Each row is a point on a tangle of strands that fork and nearly touch. The rows are in no order.
Points whose rows are less than 8.64 apart are linked; no others are. Some points are linked to none.
depe: [ 4.12  2.16  0.74 -1.79  0.58  2.26  0.01 -0.01 -1.82 -0.42  2.01  1.56
 -1.65  1.60  1.27 -1.29 -1.03  4.85  0.39 -2.09  1.13 -0.08 -0.33  1.41
  4.77 -5.06]
seden: [ 0.55 -0.05  0.36 -2.28 -1.45 -2.49 -1.52 -5.28  0.12 -2.42 -1.33  2.08
  1.86  0.81 -0.59 -0.70 -2.07  3.91  2.49 -0.23 -1.83 -6.91  1.37  1.32
  2.44  2.49]
lan: [ 3.11  1.10  0.71  0.00 -0.71  2.41 -0.76  0.54 -1.13  4.14 -0.08  2.73
 -4.80  2.10  1.66  3.27  2.83 -0.83 -2.01  0.57 -1.00 -0.06 -0.97 -2.13
  4.90 -2.09]
Lusi: [-0.79 -0.47  0.76 -2.99 -3.00 -2.73 -1.41 -2.14  1.51 -1.52 -1.68 -0.02
  2.12 -0.67 -0.46  0.42  0.04  2.37  2.41  1.19 -1.55 -5.51 -0.98  1.01
  0.10  4.41]
tuto: [-2.62  0.83  0.90 -0.88 -2.62 -2.71  1.17 -2.46 -2.69 -0.39 -2.67 -0.83
 -3.62 -1.25  1.44  3.05  5.94 -0.34  0.41  2.13 -2.82  2.93  0.62 -0.61
  3.52  0.24]
Podi: [-1.75 -0.12  2.60 -1.56 -3.09 -2.58  3.29 -0.38  0.56 -0.92  2.62 -1.82
 -1.14 -3.68  0.26  2.35 -0.61  2.35  2.03 -1.76 -3.20 -0.11  0.49  0.58
  1.02 -0.41]
dolu: [ 1.77  2.10  3.25  4.58  4.80  2.02  1.03 -1.94 -0.08  1.01 -1.93 -0.39
 -3.86  2.98  2.45 -1.33 -3.04 -1.69 -1.61  0.13  0.84 -3.75  0.92  0.50
 -0.57 -1.88]
belo: [-1.71  0.38  2.49 -4.28  1.99  1.44 -0.40  1.42  1.95  1.03  3.25  4.59
 -1.38 -0.43 -1.56  1.56  0.87 -2.68 -3.45 -3.28 -1.79  1.46  0.67 -2.70
  0.06 -0.81]
lezof: [ 0.79 -2.07 -0.77  0.02  1.35 -0.47 -2.07  0.57  3.30 -3.64 -1.39  0.91
  0.41 -0.52  1.00 -0.05  2.01 -0.34  0.70 -1.13  1.66 -2.56 -0.24  0.40
 -0.14  0.30]
tubur: [ 0.19  1.16 -3.49  2.22  1.28  1.14 -1.83  3.21  2.19  2.92  0.08 -0.39
  3.94 -1.01 -1.18 -0.79  1.19 -1.90 -1.26 -0.79  6.32 -0.08 -0.75 -2.21
 -3.83 -1.78]
zinu: [ 1.03 -1.18  2.20  3.13  5.41  1.64 -0.15 -1.69 -0.17 -4.62 -2.43  0.93
  2.76  1.47  0.72 -3.29 -6.09 -1.03 -0.27  1.26 -0.59 -4.28  1.22  0.79
 -2.98  2.62]
gagi: [-1.68  1.69 -0.47  1.36 -2.86  0.64  4.87  0.34 -1.00  2.54 -0.70 -0.91
 -3.96 -3.42  1.96  2.11  5.69 -0.79  0.94 -0.35 -2.57  2.91 -0.52 -3.22
 -0.34 -1.32]
kuv: [ 3.17 -1.83 -2.30  4.56  1.98  0.61 -0.53  0.67 -0.92  1.16 -1.39 -2.78
 -1.71  1.65  0.43  0.66  2.05 -1.78 -0.28  1.10  1.30  1.02  1.18  1.64
 -0.41 -0.73]
Per: [ 0.52 -4.84  0.75 -0.30  1.28  1.97 -1.03  0.26  0.82 -0.30  2.80  2.29
 -3.34 -1.92  0.07  0.75 -0.48 -4.99 -1.91 -0.80 -4.44  2.26 -0.65 -1.31
  2.09  3.11]
Pobig: [ 0.19  1.56  0.77 -4.96 -1.39 -1.80 -1.89  0.77  1.14 -0.52  0.67  1.27
  3.52  3.95 -3.68 -0.94 -1.53  1.76 -0.92 -3.18 -0.39 -1.53  0.69 -1.79
  1.17  1.97]
laru: [ 0.92 -2.83 -0.97  4.91  1.63  3.48  3.13  1.32  0.45 -1.90  2.08 -2.65
 -3.39  1.00  2.34 -1.77 -2.23 -1.56  0.04  0.04 -4.43  3.15  0.51 -0.54
 -1.91  0.68]
musem: [ 2.54 -0.82  0.16  3.82  3.84  3.36  2.22 -1.66 -2.39 -1.51 -1.00 -2.78
  0.33  1.18  0.77 -4.14 -5.56  3.69  3.67  0.34  1.94 -0.76  1.06  3.08
 -0.01 -3.54]
vober: [-0.61 -2.19 -2.46 -0.82 -3.16 -0.60  0.43  3.87  1.52  2.13  2.21 -2.83
  0.78 -4.21 -1.58  1.48  2.70 -1.80  1.32 -2.14 -0.04  1.68 -0.77 -2.92
 -2.92  0.27]
reze: [-3.76  0.48 -0.14  0.48  2.19 -3.74  0.56  0.93 -2.17 -1.38  0.75  2.26
  8.11  0.80 -3.52 -1.10 -2.52  0.07 -1.78 -1.20  2.04 -1.14  2.43  0.14
 -4.44 -2.54]
toges: [ 2.73  5.15 -1.38 -0.74 -1.21  1.23  0.60  0.00 -2.31  1.50 -3.45  0.35
 -2.82  2.63  4.64  0.53  3.94  4.00  2.29  1.27  3.66 -0.61  0.52 -0.19
  4.50 -5.19]
zok: [-2.09 -0.89 -3.68  0.38  1.28 -2.24 -1.25  2.62  1.43 -1.31 -0.48 -0.41
  5.33 -0.62 -1.69 -1.45  1.99 -1.29 -1.72 -1.23  4.03  0.40  0.36 -0.06
 -4.10 -1.23]
Gam: [-1.30  1.99  1.33 -2.37 -0.54 -4.44  2.89 -1.06 -2.03  0.18  4.09 -0.35
 -2.44 -1.44  0.76  3.61  0.68  5.19  0.30 -1.59 -0.21 -1.07  3.71  2.50
  2.81 -6.55]
nibig: [-3.57  0.61  4.37  0.54  0.06  1.30  2.95 -0.87  1.11  2.55  2.28  0.86
 -3.15 -1.58 -0.32  0.29 -1.99 -3.48 -1.10 -0.54 -4.29  3.33 -0.60 -1.62
 -2.52  2.11]
Nanek: [ 0.44 -0.20  1.64 -0.74 -2.26 -0.45  2.94  1.19 -2.34  1.17 -2.39  0.19
 -5.58 -2.34  2.09  3.20  6.44 -0.69  1.60  0.43 -3.91  2.37 -0.61 -2.79
  4.26 -1.31]
sopu: [-2.57 -0.75  0.06 -2.02 -0.31  0.56 -0.15  4.68  1.78 -0.97  0.28  1.54
  3.91 -0.90 -1.09 -0.84 -3.31 -4.29 -3.29 -3.28  0.33 -1.52 -0.66 -3.09
 -4.81  3.63]
tav: [ 2.21  1.37 -0.19  1.46 -2.28  2.72  0.47  2.86 -0.48  2.50 -4.12 -4.58
  2.42  0.36  0.83 -2.01 -1.20  0.36  1.08  1.54  2.26  0.02 -3.22 -1.44
 -2.74  4.45]
fanas: [ 5.65 -1.65 -2.23  3.54  1.07  3.63 -1.90  1.71  1.10  4.14 -1.46 -1.21
 -2.50  1.70  1.35  0.30  1.75 -1.90 -0.93  2.36  2.53  1.18 -0.34 -1.21
  1.34 -1.30]
mogik: [-1.18  3.60 -1.17 -2.33 -2.81 -0.70 -2.17 -2.35 -1.56 -0.53 -3.19  1.86
 -2.26  1.89  1.56  1.15  5.63  2.05 -0.31  1.63  0.61  0.73 -1.75  0.06
  5.16 -0.73]
vid: [ 4.10 -1.26  0.66  3.19  0.13  2.34  2.24 -0.57 -3.77  0.81  0.04 -3.64
  0.84  2.12 -0.35 -2.64 -5.02  4.00  2.82  2.17  0.66 -0.42  1.75  3.05
  0.53 -0.59]
manu: [-4.10 -0.80  2.05 -3.53 -3.04 -2.09  2.50 -1.66  1.62 -1.65 -0.08 -1.07
 -1.95 -2.88  0.07  3.17  1.65  0.42  1.16 -1.01 -5.13  1.61  0.44 -0.96
  0.83  2.46]
gir: [-0.32  1.26  1.15 -2.44 -3.15 -2.64 -1.81  0.34  1.44  0.33 -2.56 -0.63
  1.59  1.50 -0.24  0.19  0.38  1.04  0.87 -0.19 -1.47 -4.82  0.28 -3.27
 -1.93  4.74]
malom: [-3.70  1.75  2.86 -0.84  0.85 -4.06  2.29 -2.24 -0.88  0.66  2.63 -0.67
 -3.51 -1.20  0.49  4.30 -0.22  0.47 -0.26 -1.18 -0.97 -1.65  3.42  0.98
  1.19 -4.84]
bibet: [-1.87 -0.51 -1.89  2.08  2.57 -1.21  0.63  0.47  0.20 -3.78 -0.46  0.71
  6.97 -0.51 -1.65 -3.93 -1.99 -0.10 -1.11 -0.01  2.36 -1.02  1.00  1.35
 -4.13 -2.10]
korup: [ 0.05  2.74  0.49 -2.66 -2.38 -2.32 -2.55 -2.03 -1.00  0.34 -1.89  1.55
  3.72  5.02 -3.30 -2.15 -2.98  3.71 -0.04  0.52  0.71 -2.18  0.23 -0.44
  2.86  2.84]
vakog: [ 0.23 -3.14  2.20 -1.85 -3.79 -1.74  0.51 -0.49 -3.43  1.16  1.61  0.94
 -1.99 -2.95 -2.75  2.16 -1.74  3.40  3.89  0.73 -1.79 -0.53 -0.32  4.76
  5.30  1.37]
koz: [ 3.21 -0.02  0.12  0.78 -1.77  1.51  0.84  0.93 -2.51  1.07  0.60 -2.17
  3.58 -0.66 -1.76 -4.73 -5.19  4.33  3.11  0.96  2.71 -0.81 -1.47  2.64
  0.48  1.14]
Did: [ 2.00 -3.11  0.00 -2.04 -3.34 -1.49 -0.78 -1.11  0.48 -1.36 -1.95 -0.67
 -1.14 -0.60  0.57  1.66  1.34  2.55  4.03  1.20 -3.10 -4.93 -0.07  1.40
  2.99  2.53]
mitut: [-1.21 -1.34 -0.54 -3.42 -3.32 -2.73 -1.97  1.81  1.63  2.64 -0.22 -1.55
  1.15 -2.52 -1.60  3.43  2.44 -1.08  1.34 -1.55  0.60  0.26  0.99 -2.29
 -1.76  0.26]
Lavub: [ 5.37  1.92  0.25  1.56  1.24  3.77 -0.20  3.25 -0.02  4.34 -0.98 -2.55
  0.09  3.18 -0.22 -1.05 -1.79  2.18  0.09 -0.18  4.46 -0.57 -0.08 -1.00
  1.21 -3.09]
palib: [-0.06 -2.26 -4.29 -1.13 -0.07  2.04 -0.52  3.71  2.14 -2.53  2.41  0.62
  1.90 -2.70  0.14 -0.74  1.84 -1.26 -1.30 -5.03  1.25  2.01 -0.17 -1.99
 -1.44 -2.06]
tul: [-1.95  0.32 -0.27  2.05  1.52  1.17  0.16  1.30 -0.37 -0.56  1.04  0.98
  2.10 -1.53 -1.07 -3.87 -3.40 -2.10 -1.08  1.85  0.69  2.17 -1.76  1.42
 -3.22  3.19]
Gube: [ 1.03 -4.90  0.83 -2.13 -2.89 -3.00  0.22  0.13 -1.28 -1.54  0.88 -1.03
 -1.53 -3.27 -1.48  3.13 -0.30  1.98  3.67  1.04 -4.69 -1.04 -0.02  1.86
  3.47  3.22]
pepo: [ 4.24  1.77 -0.44  0.15 -0.30  0.63 -2.58  2.14 -1.19  4.86 -0.79 -0.26
  0.13  5.61 -0.37  0.61  1.20  1.01 -1.83 -0.43  2.83  0.65  0.66 -1.57
  2.02 -2.77]
metud: [ 1.19  1.77  1.64 -1.83 -2.06 -2.33 -0.45 -4.38 -2.87 -2.07 -0.37  1.08
  3.75  2.47 -2.52 -2.95 -3.61  5.83  0.93  0.56 -1.39 -4.50  0.40  1.22
  1.99  3.09]
pafa: [ 0.42  2.71  1.87 -0.66 -0.16 -0.71  2.15  0.00 -1.06  0.10  4.09  0.57
 -2.89 -0.33  0.50  0.24 -0.77  2.68  0.66 -1.35  0.52  0.41 -0.03  1.80
  3.29 -6.58]
Muzu: [ 0.37 -1.30 -1.34  1.44  1.07  0.79  1.21 -1.38 -0.82 -2.97  1.56 -0.43
 -3.54 -1.71  0.89 -0.90  1.65 -0.74 -0.16  0.04 -2.49  3.86 -1.42  1.97
  3.15 -1.81]
nuru: [-0.28 -0.97 -1.39  0.28  1.73  0.11 -2.45 -0.77 -0.19 -1.01 -0.92  1.04
  2.14 -0.04 -1.35 -2.75  0.93 -1.70 -1.40  2.10  1.29  2.17 -2.62  2.24
 -0.26  3.47]
momi: [ 1.51 -1.21 -0.58 -2.27 -1.41 -2.26 -2.07  2.03  1.48  4.97 -0.30 -0.22
 -0.96 -0.84 -1.56  6.68  2.75 -1.60 -1.33 -0.70  0.83  0.77  2.18 -2.71
 -0.72 -1.36]
zugig: [-3.80  1.48  0.50 -0.26 -0.88 -0.85  3.34  0.14 -0.20 -2.09  1.06 -3.09
  2.73 -2.75 -0.04 -2.54 -1.38 -0.45  0.67  0.75 -3.21  2.96 -0.60  0.17
 -5.32  2.45]
Zin: [ 1.97 -2.83 -0.82  3.30  2.22  1.50  0.05  0.52 -0.06 -1.02  0.39 -3.29
 -0.11  2.41  0.48 -0.55 -1.62 -1.79 -1.33 -0.04 -1.67  1.79  1.17  1.16
 -2.06  0.02]
Kamo: [-4.00  1.40  1.08  0.70 -0.61 -2.87  0.57 -2.83 -0.85  1.56 -1.47  0.25
 -2.08 -2.54 -0.37  1.86  5.27 -1.00 -0.50  3.07 -0.52  4.04 -1.27  0.54
  0.59  0.29]
suf: [ 0.73 -1.27 -1.80  1.09 -1.58 -0.50 -1.20 -0.45 -3.12  4.80  0.06 -1.01
 -0.40 -1.28 -2.79  1.82  2.49 -1.65  0.71  3.16  1.86  3.99 -0.54  2.30
  0.90  1.88]
Leve: [ 0.03  3.72  1.71  0.36  1.34 -1.23 -0.09 -0.04  2.06  1.84  0.23  0.75
  0.16  3.44  0.41  0.63 -0.44 -0.25 -2.44 -0.32  0.96 -2.61  1.16 -1.72
 -1.37 -3.15]
gufi: [-1.05  0.36 -1.95 -1.93  0.99 -0.64 -3.21 -0.72  0.92 -2.94 -3.01  0.29
  3.90  3.47 -0.60 -2.52  1.86  0.03 -1.60  0.73  0.52  0.18 -1.33 -1.27
 -0.63  3.72]
vut: [-1.79  1.10  5.12 -1.44 -1.78  0.15  2.67 -1.61  0.55  0.02 -0.15 -0.62
 -3.60 -1.12  0.75  1.96 -0.35 -1.22 -1.10 -1.26 -5.62  2.26 -0.08 -1.27
  0.29  2.14]
fatas: [ 0.35 -0.36  0.27 -0.30  2.09 -0.83 -0.88 -2.20  0.10 -1.96  1.42  2.03
 -2.95 -1.13  1.07  1.40  1.68 -0.92 -0.67  1.20 -0.80 -0.05 -0.79  2.86
  3.63 -1.88]
telo: [ 0.92  2.19  0.55  1.21 -3.48  0.00  0.45  0.35 -3.07  4.27 -2.79 -0.72
  0.63 -0.81 -0.42 -0.70  3.35  0.97  1.82  3.51  1.90  1.41 -1.52  2.83
  1.48  1.56]
daruk: [ 2.68 -1.69  0.09  1.67  2.97  3.75  0.02 -2.62 -1.21 -3.50 -2.54 -3.01
 -1.48  0.92  0.97 -3.02 -2.34  2.68  1.45  0.95  0.98  1.23  0.48  1.57
  2.14 -1.92]
nufo: [ 3.49 -0.23 -0.03  0.64 -0.90  3.03 -0.69  0.43  0.44  0.09 -2.35 -2.64
  1.46 -0.99 -0.15 -2.66 -3.97  3.60  3.77 -0.10  4.47 -3.46 -1.82  0.75
  0.41  1.47]
zus: [-3.89  3.65  1.33  0.88 -0.40 -1.93 -0.36 -2.80  0.64  1.42 -2.59 -0.80
  1.14  0.83 -0.56 -0.09  5.15 -2.48 -1.95  3.73  1.14  2.58 -1.66 -0.61
 -1.92  1.25]
Puna: [-1.24 -0.22  1.39  0.13  1.85 -1.12 -1.38 -4.20  0.94 -3.98 -1.14  1.78
 -1.58 -1.39  1.18 -0.08  1.17  0.74  0.89  2.18 -0.58 -3.96 -1.33  3.79
  3.55  0.59]
kibo: [ 3.07  2.47  2.65  2.96  2.41  3.86  1.19 -0.87 -1.19  1.13 -1.61 -0.94
 -5.50  2.13  2.74 -0.60 -1.40  0.95  0.82  0.49  1.22 -1.51 -0.32  0.22
  3.22 -2.77]
Pimu: [ 4.64  0.20 -0.85  0.37  0.21  4.95 -0.85  3.92  1.89  1.47 -0.62 -1.65
 -1.18  0.56  1.19 -1.03 -1.66  0.99  1.66 -2.01  4.51 -1.34 -1.86 -3.19
  0.24 -2.04]
lum: [ 2.84  0.36 -1.17 -1.03 -1.30  0.05  0.65  2.53  1.64  2.23  1.71 -0.48
 -2.22 -0.30  2.02  2.32  3.03  0.74  0.14 -0.76  1.14 -1.12 -0.13 -1.16
  0.96 -4.78]
rigav: [ 3.21  4.62  1.20 -0.82 -0.84  0.60 -0.07 -0.12 -1.08  4.65 -0.85  1.24
 -1.63  5.67  1.63  2.52  2.57  0.67 -1.82  0.72 -0.25  0.58  1.24 -2.74
  2.77 -3.06]
Gugil: [-1.44  0.78 -0.55  1.13  1.21  0.93  3.27 -1.43 -0.10 -4.85  1.18 -1.80
 -1.35 -1.08  2.42 -2.09  0.46  2.24  1.58 -1.71 -1.77  2.42  0.40  1.87
  0.56 -2.23]
rak: [ 2.45 -2.93  0.95 -1.32 -1.91 -0.93 -0.09 -1.48 -3.54  1.29  1.75 -0.26
  1.34 -0.08 -2.94 -0.46 -3.54  4.12  2.11  1.85 -1.69 -1.33  0.61  6.15
  3.36  2.03]
Zaput: [ 0.30  5.18 -1.39 -1.53 -0.51  0.14 -2.39 -3.37  0.32 -1.71 -2.98  1.38
 -1.92  1.22  3.46 -0.64  3.24  3.22  0.70  2.62  3.63 -1.21 -0.85  0.19
  4.63 -3.44]
rogen: [-1.93  1.79  0.70 -3.45 -4.65 -2.41 -2.21 -0.96  0.69  1.46 -3.42 -1.42
  1.23  2.56 -1.94  2.25  2.21 -0.01 -0.02  0.55 -2.08 -0.53  0.98 -3.00
  0.19  5.12]
mogat: [-1.82  4.30  0.80  1.44  0.33  0.14 -0.74 -1.18  2.42  1.55 -3.67  0.12
  2.15  1.38  0.84 -1.31  3.48 -1.52 -2.57  0.66  0.51  0.97 -1.53 -4.42
 -2.20 -0.77]
goneg: [-0.40 -1.14 -1.09  0.86 -1.23 -0.12 -0.73  0.81 -3.03  5.36  2.99 -0.38
  0.95 -1.46 -3.43  0.06 -1.98 -1.58 -1.03  0.90  2.00  4.35 -1.66  1.91
 -0.38  3.31]
gopit: [ 3.32 -1.76 -2.90  2.30  1.36  2.07 -1.31  1.91 -0.35 -0.10  4.59  1.15
 -1.61  0.29 -0.64 -0.97 -1.20  1.77  0.36 -0.19  3.55  1.04  1.08  3.28
  3.16 -3.53]
fazu: [-1.22 -3.30 -1.86 -0.89 -0.66 -0.82 -1.46  1.07  2.31 -3.46  0.58  0.07
  1.96 -4.03  0.76  0.75  0.57 -1.61  1.02 -1.22 -0.83 -0.69 -1.37  0.71
 -2.73  3.26]
pire: [-1.01 -3.32  1.04 -1.76 -0.42 -1.18 -1.52  1.11  1.42 -1.26  1.69  1.30
 -1.02 -2.97  0.06  2.36 -0.26 -3.18  0.14 -1.06 -3.07 -0.72 -1.38  0.70
  0.32  3.85]
velab: [ 4.34  2.83 -0.31 -1.75 -1.90  0.87 -0.22  1.47  0.54  2.38 -0.98  0.61
 -2.84  1.73  3.12  1.07  1.75  3.33  1.83 -0.15  3.83 -2.90 -0.08 -1.25
  1.84 -5.11]
puvo: [ 1.97 -0.09  0.53  1.78 -2.20  1.08  1.01  1.18 -0.53 -0.49 -3.92 -4.51
  2.82 -0.91  2.12 -2.02 -1.64  0.96  3.49  2.88 -0.24 -2.26 -0.73  0.38
 -3.01  4.80]
Fes: [ 0.64 -2.22  2.27 -1.81  2.00  1.79  0.21  0.82  1.92  0.81  3.38  4.52
 -4.79 -1.12  0.96  1.73  0.25 -3.64 -4.10 -2.21 -4.77  1.59 -0.48 -3.05
  2.39 -0.94]
Kot: [-0.61 -1.21  0.36 -0.67 -0.83  0.19  2.57  0.00  1.05 -4.66  2.02 -0.79
 -1.04 -2.50  1.05 -0.64 -1.50  2.21  1.68 -2.84 -3.65 -1.16  0.55  1.69
  1.46 -1.47]
Pevo: [-0.56  0.10 -0.72 -1.37  0.96  1.55  0.15  2.51  1.77 -0.33  2.52  1.58
  0.44 -0.52 -0.59 -0.59 -0.32 -1.83 -1.82 -3.28  0.51  1.31 -0.78 -1.98
 -0.08 -0.27]
riz: [ 0.40  4.01  0.02  0.51 -1.55  0.72 -1.80 -1.48 -1.09  2.22 -3.64  0.83
  0.03  2.95 -0.51 -1.02  3.19  1.78 -0.13  2.27  2.42  0.18 -2.48  0.26
  2.53  1.56]
moz: [ 0.55  0.93  2.63  2.50  4.77 -0.22  0.26 -1.63  0.80 -1.56 -1.53  0.86
  1.25  2.83  1.11 -0.39 -4.83 -0.86 -0.77 -0.22 -0.07 -5.31  1.32  0.87
 -0.23 -0.48]
nuzad: [ 2.87  1.35  1.03  2.84 -0.48  3.05  4.23  0.40 -1.95  1.39  0.51 -1.43
 -5.49 -0.46  2.49  0.27 -0.11  1.53  1.07 -1.34 -0.48  0.99 -0.52  0.77
  3.27 -2.95]
gedap: [-0.05 -1.21 -4.15  3.28  2.71  0.91  1.11  0.94 -0.61 -1.15  5.40  0.86
  0.06 -0.23 -0.86 -1.42 -2.57  1.12  0.25 -1.35  3.21  1.16  1.75  2.13
 -0.40 -6.49]
Zala: [ 0.12  0.18 -2.79 -4.58 -2.04 -0.86 -3.32  0.30  1.29 -4.32 -0.20  1.82
  3.84  3.76 -0.59 -1.67 -2.02  2.69  0.96 -3.37 -0.50 -4.01  1.12 -2.24
  1.19  1.92]
nis: [-3.35 -0.35 -0.28 -3.15  0.86 -2.39 -2.37  1.87  1.09 -0.36 -0.67  1.98
  4.01  0.32 -2.99  2.01 -0.13 -2.72 -1.96 -3.25 -0.57 -1.32  1.48 -3.28
 -3.74  2.53]
tozo: [-3.77 -4.81 -5.22  2.09  1.94 -1.23  0.05 -0.23 -0.71 -1.29  5.38  1.06
 -0.86 -0.65 -1.71  1.44  1.53 -2.80 -0.55 -0.12 -0.25  4.10  3.37  0.47
 -3.42 -2.85]
Zifan: [-0.69 -0.43 -0.55  0.97 -3.91  1.25  1.50  2.00  1.96  2.36 -0.06 -1.72
 -1.21 -4.36  1.58  1.43  3.28 -2.65 -0.18 -2.09 -2.36  2.46 -0.86 -4.52
 -1.92  0.93]
reboz: [ 4.84 -1.26 -0.93 -1.16  0.58  0.49 -0.70  2.63 -2.02 -0.65  2.88  0.26
 -1.38  1.42 -1.80  0.35 -0.88  2.82 -0.05 -1.97  0.35  1.18 -0.01  4.29
  5.62 -4.09]
sopag: [-5.99  1.20 -0.63 -1.08  0.10 -0.81  2.76 -1.44  0.05 -3.18  2.11  0.93
  3.59 -3.15 -0.56 -2.68 -0.25 -0.72 -0.15  0.45 -0.28  3.08  0.06  1.75
 -4.16  0.65]
vif: [-1.60  3.03  0.93  0.53 -0.31 -0.67 -0.26 -1.32  1.51 -2.12 -4.49 -0.94
  3.06  4.23  0.89 -2.40  1.55  0.37 -0.93  1.47 -0.46 -0.17 -1.21 -3.26
 -1.91  2.31]
lugu: [-1.35 -2.67  0.33  1.88  4.42 -0.08  0.67 -1.11 -0.10 -4.81 -0.42  0.65
  2.67  0.82  0.53 -2.86 -4.19 -1.85 -0.93  2.61 -2.68 -1.79  1.88  2.92
 -4.95  3.13]
lamed: [-5.51 -1.39  0.88  1.12  1.37  2.62  1.95  0.41  0.37  0.68  4.30  1.94
 -2.64 -1.89 -1.03 -0.83 -3.56 -5.19 -1.36  1.16 -3.11  3.78 -0.58 -1.49
 -3.69  3.58]
tufe: [ 2.59 -1.07 -1.36  0.06 -0.11  2.82 -1.28  3.01  2.41  0.32 -0.51  0.78
  0.96 -2.13  0.41 -1.61 -3.06  0.25  1.85 -2.65  5.67 -3.01 -3.66 -0.49
 -0.33  1.24]
Gefif: [-1.97 -3.63 -2.26 -0.92  1.94 -1.75 -1.36  2.07  0.61  1.51 -0.53  0.16
  2.74  0.47 -2.14  2.88  1.23 -5.36 -3.59 -0.93  0.06  1.21  1.14 -2.27
 -5.24  2.46]
dasav: [ 5.28 -0.77 -1.04  1.53  1.13  3.46 -2.16  0.54 -0.75  3.14 -1.48  1.40
 -5.23  0.34  2.62  1.97  4.02 -0.48 -0.38  2.06  1.91  0.53 -1.08  0.40
  4.62 -1.97]
kef: [ 0.44  0.26 -1.19 -0.18 -0.63 -0.13 -1.76  0.73  1.01  4.28 -1.41  0.11
 -1.04  0.54  0.34  3.67  5.55 -2.39 -3.15  0.00 -0.90  1.36  0.68 -4.06
 -1.60 -1.25]
runi: [-3.83 -2.53  0.59  0.21  2.86 -2.54  0.24 -0.61 -0.80 -2.20  2.39  1.62
  1.41 -0.84 -1.11 -0.37 -3.78 -3.84 -0.50  1.59 -2.99  0.47  1.34  2.64
 -5.22  4.03]
vin: [ 1.89  0.91  1.51 -0.71  3.68  4.64 -1.80 -2.80 -0.52 -3.42 -2.97  1.20
 -0.06  1.32  0.83 -4.12 -2.35  3.86  1.66  0.36  3.10 -0.45 -1.75  0.89
  3.26 -1.83]
zum: [-3.59  0.92  0.76 -1.48 -0.30 -0.28  0.27  1.98 -0.53  0.31  0.81  1.21
  4.28 -1.58 -2.68 -1.99 -3.33 -3.10 -2.63 -1.20 -0.14  1.97 -2.41 -1.19
 -4.39  4.36]
tem: [-2.40  2.66  1.18 -1.11  0.48 -3.52 -0.11 -1.00  1.44 -0.26  0.66  1.17
  4.32  1.76 -2.05  0.14 -0.63  0.69 -1.90 -1.36  1.05 -0.83  1.13 -0.94
 -2.64 -2.36]
zuvut: [-3.08 -2.92 -4.98  2.40  2.02  0.67  1.10  0.21  0.44 -2.21  6.79  1.48
 -2.37 -1.27 -0.01 -0.38 -0.48 -1.37  0.35 -0.13  2.10  3.20  0.85  1.71
 -1.03 -4.08]
Mezoz: [-1.61  1.66  0.97 -2.17 -2.15 -2.01 -1.95 -1.78  0.58  3.83 -3.08  0.33
 -0.82  3.42 -0.51  2.80  5.05 -0.97 -1.80  0.75 -1.36  2.01  0.82 -4.93
  0.64  2.16]
pefit: [ 1.70  0.38 -0.45  2.04 -0.93  0.24 -0.60  3.80  0.07  3.22 -0.53 -1.92
  2.54  0.13 -0.65 -1.33 -1.01 -1.73 -0.47  0.65  3.62  0.17 -1.84 -0.55
 -2.60  1.60]
lam: [-2.56 -2.81 -1.36  4.11  1.19  4.31  2.74  0.04  0.43 -1.93  3.88  0.53
 -3.41 -1.44  1.83 -1.87 -3.38 -4.63 -0.99  0.33 -3.82  3.10 -0.24 -0.99
 -3.27  3.11]
refig: [ 0.93 -0.67  1.27  1.62 -0.70 -1.70  0.36 -3.83 -0.91 -0.60 -1.46  0.77
  0.76 -2.61  0.74 -0.45 -1.66  1.39  2.14  3.22  1.02 -4.42 -1.13  4.85
  1.46  1.76]
zepe: [ 2.48 -1.75 -1.90  3.16  2.88  1.31 -2.48 -1.10  1.03 -1.55 -3.04 -1.35
  0.97  0.70  1.67 -0.98  1.43 -0.31  0.99  2.07  2.89 -1.81 -0.64  1.24
 -1.06 -0.36]
lonuk: [-1.35  4.24  3.26  0.76 -1.23 -2.40  1.97 -1.64  0.24  2.47  0.36 -1.31
 -1.11 -0.02  1.38  2.05 -0.77  0.21  0.10  0.05  0.32 -2.84  2.04  0.45
  0.16 -2.94]
Tiben: [-4.87  1.22  1.50 -2.92 -0.19 -3.03  0.70 -2.75  0.61 -1.17  0.88  1.34
  3.15 -1.51 -2.27  0.21 -0.11  0.55 -0.91 -1.07 -0.74  1.89  0.67  0.87
 -2.34  0.42]
povi: [ 0.11  1.13  1.04  1.50 -0.28 -0.36  0.42 -1.95  0.15 -1.73 -4.17 -2.69
  3.19  2.29  1.54 -1.97 -1.66  1.76  0.79  1.79 -0.24 -2.19 -0.31  0.42
 -2.02  2.34]
Lef: [ 1.98 -1.42 -4.29 -2.06 -0.47 -1.07 -1.20  3.15  2.15 -1.17  2.63  0.08
  0.66 -1.63  1.18  1.68  3.32  0.98 -0.23 -3.26  1.36  0.99  0.35 -1.21
 -0.06 -4.77]
sis: [-3.64 -2.44  3.31 -2.71  3.39 -2.53  0.07 -1.38  1.63 -2.63  0.64  2.64
 -1.53 -0.59 -0.87  3.78 -2.30 -3.81 -1.27 -0.98 -3.76 -0.54  3.95  0.01
 -2.47  0.82]
ture: [-3.61 -3.62 -2.19  1.01  2.60 -1.35 -0.87  1.48 -0.68  0.16  1.32  1.62
  1.75 -0.87 -1.90  0.46 -1.34 -5.56 -2.08  1.70  0.17  2.09  2.51  1.06
 -4.68  2.17]

Follow the links from the first point to the second, and from the first to the third. Name the last point that the two ways share.
momi / moz / tubur -> vif
fazu / manu / tufe -> kuv
kibo / gagi / tem -> vif
lam / Pimu / toges -> kuv

A fork is a point with three links, a tip a point with one. Leave the first point through the second and follow the links. Name the first fork or tip that comes.
pire / Per -> goneg
velab / lum -> kuv
vif / mogat -> Lusi
lonuk / malom -> tozo
gedap / gopit -> tem
Lusi / gir -> vif
lan / rigav -> vin
